Points on a hilly landscape, in no order, each with its height.
A climber steps from a point to the highest of its 2 nearest points, and stops where none of them is higher. Distance is the straight distance between rows; heights are no part of it.
<317>: -22,29,-12,12,2,-26,-19,-39,-18,4,23,-11,-39,10,-4,46,-43,-22,-30,-31,-3,22  h=451
<561>: -15,29,-26,11,17,-47,-25,15,12,5,20,12,4,-7,18,36,-7,38,-34,0,26,-29  h=604
<881>: -11,14,-37,-3,8,-17,25,-17,35,-19,26,-19,23,-33,-13,9,-25,5,-40,-2,-4,-30  h=475
<351>: 13,-34,37,9,13,12,31,14,-15,62,-23,-6,9,-20,-6,-8,36,-9,25,-39,27,18  h=382
<915>: 0,39,24,-25,10,-64,-22,-20,-23,-7,-5,-20,-1,25,-6,48,-16,-33,56,-7,5,-10  h=562
<300>: 7,25,-45,5,0,-24,25,19,18,-21,6,12,-28,-48,-23,25,-30,-10,-29,11,4,-21  h=437
<748>: -13,-3,-30,-3,12,-40,-11,27,-9,-5,50,20,-13,36,14,40,21,47,-58,2,-6,-24  h=546
<544>: 27,6,-40,23,17,-11,9,-1,-13,-12,26,39,-21,5,-2,48,17,36,-61,8,9,3  h=539
<814>: 14,14,30,-1,23,21,25,-7,-19,48,13,-18,-63,37,33,20,-3,-11,-7,25,-20,-12  h=326
<185>: 11,-13,9,8,8,21,-34,26,14,-58,-19,17,21,-9,21,-24,45,37,7,22,-7,20  h=740
<96>: 21,-16,21,28,3,54,10,0,2,42,-12,-9,31,-11,31,-40,29,-18,-2,15,19,22  h=864
<1104>: -8,-3,0,-25,37,0,18,-7,-50,45,23,-59,-47,33,-1,18,-26,-39,-24,4,-11,-19  h=341
<662>: 20,-16,-17,22,13,49,2,-5,45,-63,-9,-3,23,4,32,-50,41,38,4,15,7,-9  h=863
<616>: 7,-6,67,-35,9,51,18,5,-12,42,-11,2,26,22,-17,-48,7,-4,-1,-58,-7,5  h=518
<659>: -21,9,30,-41,9,17,23,-48,4,24,12,-44,14,-10,-21,-15,-15,-29,-15,-24,-22,-21  h=507
<977>: 4,34,32,31,-8,5,-30,-16,-14,31,-15,-15,-21,17,53,48,-18,-2,31,-11,27,6  h=879
<222>: 28,5,33,-16,29,-4,26,27,-20,48,-41,-15,-7,21,18,-27,-54,-20,33,-22,-43,6  h=378
<237>: -13,-29,-38,9,-7,58,-18,9,28,-59,-28,33,26,-1,-19,-67,-1,1,-8,12,13,22  h=516
<341>: 34,11,-45,6,-14,31,-33,-39,7,-63,-12,-17,-8,14,-8,38,-17,14,-7,-21,29,9  h=474
<51>: 42,10,-60,25,-14,6,-9,-6,-1,-31,-7,-9,8,-17,9,46,4,16,-11,18,43,-19  h=536
<768>: 10,-6,-6,31,33,-18,17,-24,14,17,-28,-23,-11,10,-4,38,-12,-5,40,36,17,24  h=411
<734>: 35,-23,-30,26,-9,-2,22,-11,19,-52,-3,-6,-3,23,10,-3,-20,41,-16,8,-15,-5  h=243
<860>: -17,-8,6,13,16,35,10,-36,38,-32,11,-5,26,2,-24,-48,20,-21,7,1,5,3  h=685
<742>: -5,-22,4,14,-1,21,0,6,10,-22,3,21,55,-9,-9,-56,76,-4,15,-39,31,16  h=391
<1133>: -47,26,-2,-9,-15,-61,-42,13,3,-14,18,-3,-19,33,-15,40,-30,-21,39,4,-10,11  h=611
<394>: 25,-20,7,11,7,20,16,13,19,9,-33,11,10,13,18,-41,42,-5,33,5,-44,25  h=654
<695>: 16,-8,41,-18,-18,6,45,-13,-47,46,-14,-11,-18,-20,-16,16,14,-3,10,-23,5,1  h=340
<99>: 5,-12,14,23,-19,39,-10,-27,1,19,-22,3,-1,-12,35,3,14,3,21,46,15,24  h=770
<64>: 0,6,23,-29,8,-8,-14,-23,-54,54,14,4,-13,77,-7,39,-14,-13,4,-9,-12,-24  h=287
<457>: -38,-14,53,-10,28,-19,-9,-6,9,26,-26,9,-7,30,-10,20,14,20,55,8,4,12  h=492
<1075>: 29,30,33,-14,-13,-14,28,-13,-39,41,-8,-9,-20,-5,40,18,0,-14,42,29,4,-38  h=673
<447>: 5,-11,-5,-7,9,-4,4,20,42,1,4,-11,15,36,-9,-65,50,-13,21,-34,-46,18  h=600
<1027>: 26,-3,-22,18,-38,13,9,-33,7,-30,-13,-22,-15,-33,33,-12,-26,11,-7,1,-22,-2  h=268
<1094>: -2,2,47,-10,43,58,25,-18,21,54,-23,13,22,-1,-6,-16,25,9,8,3,0,-14  h=564
<405>: -9,-7,-13,12,5,-1,31,-34,21,1,15,-8,-32,-8,-43,2,-36,-19,-3,-13,-28,24  h=434
<314>: 7,2,32,-6,41,-11,8,19,-20,21,-45,-32,22,-4,-2,-28,-46,4,13,-43,-15,35  h=409
<947>: -6,-23,1,7,-30,26,-23,-4,-1,-34,-32,7,58,-41,-17,-29,28,4,33,-17,55,8  h=307
<343>: -16,32,-11,-24,7,-49,-14,20,7,-25,27,-24,1,-14,27,15,12,9,-16,13,-10,-25  h=676
<21>: -10,-11,-29,-3,-8,49,-23,49,15,-38,-49,57,-14,-51,-20,-9,-2,19,-36,17,40,-14  h=401
<497>: 27,-30,-14,17,-6,41,-10,5,-6,-38,-4,26,10,5,-1,6,38,41,-29,22,28,18  h=641
<973>: -20,-19,-6,23,-10,41,-4,9,9,-40,-13,57,50,-21,-18,-58,48,-15,11,14,-3,18  h=465
<715>: -35,-8,3,1,22,-32,-5,-18,18,2,-5,-23,-29,15,-7,41,1,19,42,-5,23,19  h=450
<1097>: -12,-9,-22,17,-11,-47,17,3,-28,-3,-14,22,-32,-16,-13,52,8,6,3,-15,7,8  h=656
<1009>: 21,-7,-41,5,-27,30,26,14,43,-57,-36,33,33,-23,-25,-27,-15,9,-14,3,36,-47  h=429
<645>: -45,3,-17,-36,24,-50,-26,-3,-51,3,-7,-6,-46,27,1,43,-11,-8,-6,9,-40,-11  h=679
<1112>: -12,-2,43,-21,55,-3,-18,1,-7,16,15,-28,23,3,31,-42,13,13,-39,4,-33,10  h=87
<920>: 21,-3,24,0,-7,0,10,-2,2,3,18,-35,32,-11,-2,-11,-7,-11,5,-2,14,15  h=601
<197>: 12,-4,0,-10,34,-17,44,11,-17,34,-5,-59,-23,18,8,-12,-27,-34,17,-7,-34,12  h=360
<36>: -7,-17,29,13,-5,45,-12,1,6,19,-20,-4,-6,-28,-31,-12,12,-13,37,-23,37,36  h=432
<708>: -40,9,8,-37,-32,3,3,-18,18,8,32,-57,-24,-5,-9,-4,-3,-20,-2,-6,-6,-28  h=543
<537>: 16,48,2,-13,30,-39,-9,14,0,-26,17,-31,-19,7,-3,24,-7,-26,26,25,-19,8  h=610
<861>: -17,-11,-6,-27,-45,1,2,50,-11,28,52,-13,-7,12,17,-30,41,5,-15,7,-31,-29  h=231
<783>: -17,14,-33,-17,-20,-3,13,49,20,0,42,24,21,-27,-18,-69,13,-28,-48,-20,-27,-38  h=332
<291>: -7,-8,27,-7,17,-32,-21,4,-61,0,-21,19,13,-26,18,8,-10,22,3,16,-28,31  h=139
<1117>: 14,7,33,-3,-23,8,41,-44,20,37,-17,-17,-12,0,26,-8,10,2,40,20,-20,-20  h=609
<890>: 8,18,-30,27,-43,-39,-17,4,47,-33,-3,24,-1,-2,20,24,-34,42,14,6,23,-23  h=165
<75>: -17,-24,-2,25,15,26,25,-3,68,-39,26,11,18,22,9,-50,28,14,8,-14,-6,-27  h=757
<942>: 30,23,31,8,-21,-36,-16,1,-34,19,-15,1,-9,-1,31,46,16,-9,47,20,17,16  h=765
<304>: -31,-3,-1,15,-13,-16,-12,-44,-6,-5,-22,-7,-20,-10,-11,20,-50,5,-6,-14,-15,35  h=419
<894>: -14,-28,-13,34,-23,-30,-27,-8,22,-16,-11,32,17,-15,19,-7,-27,42,-8,13,10,-9  h=146
<362>: -2,-3,-17,-1,-29,9,-41,-54,-11,-29,-21,8,43,-23,-11,12,6,-3,1,-2,38,2  h=249
<382>: -3,-24,23,9,40,-17,-7,8,-18,-3,-15,-9,20,-40,38,-19,27,28,-35,-1,-19,18  h=108
<969>: -6,-4,-44,13,-20,40,0,3,31,-48,-44,-14,-24,-52,1,-18,-18,-6,5,13,10,1  h=298
<388>: -4,28,29,10,1,5,-48,-7,-20,10,35,0,14,0,2,48,7,0,-16,6,33,15  h=700
<1106>: -2,-24,-7,-2,0,-42,1,15,-6,-9,43,4,39,13,-8,8,-21,40,-19,-12,4,6  h=186
<1120>: 6,4,36,-19,8,-42,5,18,-71,23,14,-2,-39,17,32,1,-15,-22,12,20,-45,0  h=263
<1023>: 30,-6,43,-17,1,15,7,24,15,41,9,-17,-8,48,-11,-53,39,-20,6,-58,-36,18  h=559
<631>: -31,-2,-3,-22,35,-3,11,7,14,6,34,-19,5,-12,-3,-31,12,-11,-57,8,-47,3  h=73
<165>: -8,54,-34,28,-44,-10,-44,-11,22,-12,5,24,-12,-4,21,56,-26,3,17,3,20,-12  h=184
<219>: 37,-26,1,39,-27,31,9,5,3,9,-20,5,-30,6,44,-17,3,2,17,30,-26,37  h=710
<106>: -21,-13,-54,4,15,-67,4,5,-41,9,20,5,-52,13,-11,55,-11,-14,-27,2,-2,-11  h=734
<711>: -28,8,9,-1,-15,-7,15,-18,26,25,14,-29,-26,-7,19,-5,-14,-21,25,31,-18,-3  h=572
<95>: 30,32,46,-15,8,14,-3,-18,-5,26,-17,-13,52,-14,26,-31,-24,-6,24,-14,8,-3  h=691
<1044>: -12,10,-55,-1,-17,34,-41,16,32,-47,-42,34,-24,-6,-17,30,-12,23,-20,19,43,-5  h=433
<1109>: -7,-9,-25,9,-1,6,31,2,36,-21,45,-3,26,-18,-20,-69,0,-12,-42,-37,-6,-39  h=357
<25>: -44,14,-25,-9,1,-45,-52,3,-34,17,18,-8,-37,53,18,63,-18,-28,25,-15,-20,-23  h=643
<627>: -17,-10,-4,-27,7,-6,8,46,15,4,27,-22,-8,37,-29,-17,18,-13,15,0,-34,20  h=558
<693>: -27,-19,-20,-31,4,8,2,31,-4,-2,62,-13,-20,31,-24,-11,-2,12,-59,24,-35,-15  h=62
<44>: 10,29,-30,23,-41,-3,-49,-12,1,-30,-6,53,37,-28,-15,47,-13,6,-8,2,47,-19  h=211
<31>: -5,37,-44,9,7,-53,-20,-46,-7,-12,19,10,-6,11,16,58,-21,-23,-20,-8,-12,-18  h=484
<589>: 0,11,19,-22,30,13,38,-54,0,6,-14,-25,-31,-1,-23,19,-6,-14,-3,-11,-24,1  h=466
<590>: 12,12,4,9,-23,-11,2,8,32,-39,33,5,18,-18,-18,5,15,4,7,-14,25,-12  h=526
<1002>: 12,-29,-12,22,-12,-18,-8,16,-17,-8,-16,39,-5,-3,-12,42,34,23,0,38,16,29  h=576
<368>: 9,-11,-33,21,-47,21,42,7,34,-27,7,37,19,-34,-21,-57,-13,2,-29,-32,14,-42  h=390
<18>: 40,17,28,1,1,45,-16,5,6,55,-39,8,62,-6,31,-54,5,-28,17,2,-5,4  h=779
<886>: 0,-14,38,-51,14,-13,22,0,-52,38,8,-6,-13,37,-23,42,24,4,16,-1,0,-8  h=306
<964>: -28,-22,42,9,30,52,4,-49,29,11,-12,17,44,9,-20,-22,13,-7,11,28,9,13  h=621
<401>: -20,-6,-37,2,-1,-18,26,32,22,-2,2,2,-5,-73,-16,-21,10,-17,-10,-2,14,-3  h=397
<228>: 2,-5,19,-6,15,-51,-6,12,-47,-8,24,12,11,35,-12,16,-37,8,-8,1,-23,27  h=164
<305>: 10,-15,42,4,-6,-2,4,-20,-20,8,-27,-2,-5,15,-17,-6,-50,10,18,-37,-24,27  h=449
<28>: -16,-9,6,-24,-12,-7,10,-9,-34,14,51,9,-41,30,-31,22,13,3,-38,15,-32,16  h=52
<880>: -23,0,43,-37,2,-23,8,24,22,20,0,4,-11,32,-27,-17,10,-12,54,17,-25,29  h=528
<703>: 18,13,37,-11,20,60,23,-23,16,25,-34,-37,8,-35,-11,-2,16,-18,24,-24,26,-6  h=496
<778>: -23,-9,35,-26,-25,-23,-5,34,-42,12,11,-23,-24,14,26,-19,4,9,4,-6,-44,-7  h=248
<238>: 21,-28,-67,11,-16,47,-13,31,19,-17,-45,2,3,-60,-1,-56,12,-23,-13,-9,16,17  h=329
<1121>: -10,39,55,-3,5,12,-20,-27,-25,38,25,-12,-9,26,5,50,-29,-34,-1,-15,28,6  h=782
<400>: 43,23,-42,30,-10,-14,-9,22,-4,-11,11,44,12,-9,24,38,-2,11,-35,48,32,-3  h=603
<560>: 23,-21,-63,1,5,45,-4,67,16,-37,-56,48,27,-40,-7,-54,21,-6,-29,2,40,-17  h=363
<1061>: 4,-15,-29,8,-23,72,-32,6,7,-47,-1,29,13,-16,-13,-27,39,14,-11,27,57,-2  h=573
<118>: -4,-34,0,5,-13,-8,18,38,-5,8,38,16,9,-3,1,-33,14,21,-23,-20,-8,4  h=210
<1046>: -2,-2,-14,14,-12,20,5,12,45,-26,-2,42,8,-2,-24,16,-19,13,-18,15,43,-32  h=470
<310>: 11,9,-37,20,9,-22,8,15,35,-34,-11,-16,1,-13,3,7,-4,11,48,33,10,18  h=371
<262>: -17,10,-54,-14,7,-70,9,-41,5,-5,16,-6,-2,-14,-17,39,-13,15,-7,-15,-2,-33  h=529
<710>: 18,13,27,-31,20,-17,-1,18,-84,50,21,-7,-19,66,13,27,-27,-27,7,39,-22,-25  h=275
<359>: 14,13,74,-12,-11,16,12,-6,-28,52,5,-7,-2,19,-12,-25,-40,6,-6,-49,-15,11  h=481

Call two points neighbours if one is among the 2 nearest of the other. Go from one point of each pair to the other, from neighbour to neighbour, staying as high as possible. Name the lowest point that can't be avoided.
<343> and <662> => <915>
<262> and <977> => <304>
<662> and <400> => <544>
<662> and <106> => <1002>

For each start below, name the point where the climber stops.
<693> => <662>
<314> => <96>
<405> => <977>
<861> => <662>
<715> => <96>
<28> => <662>
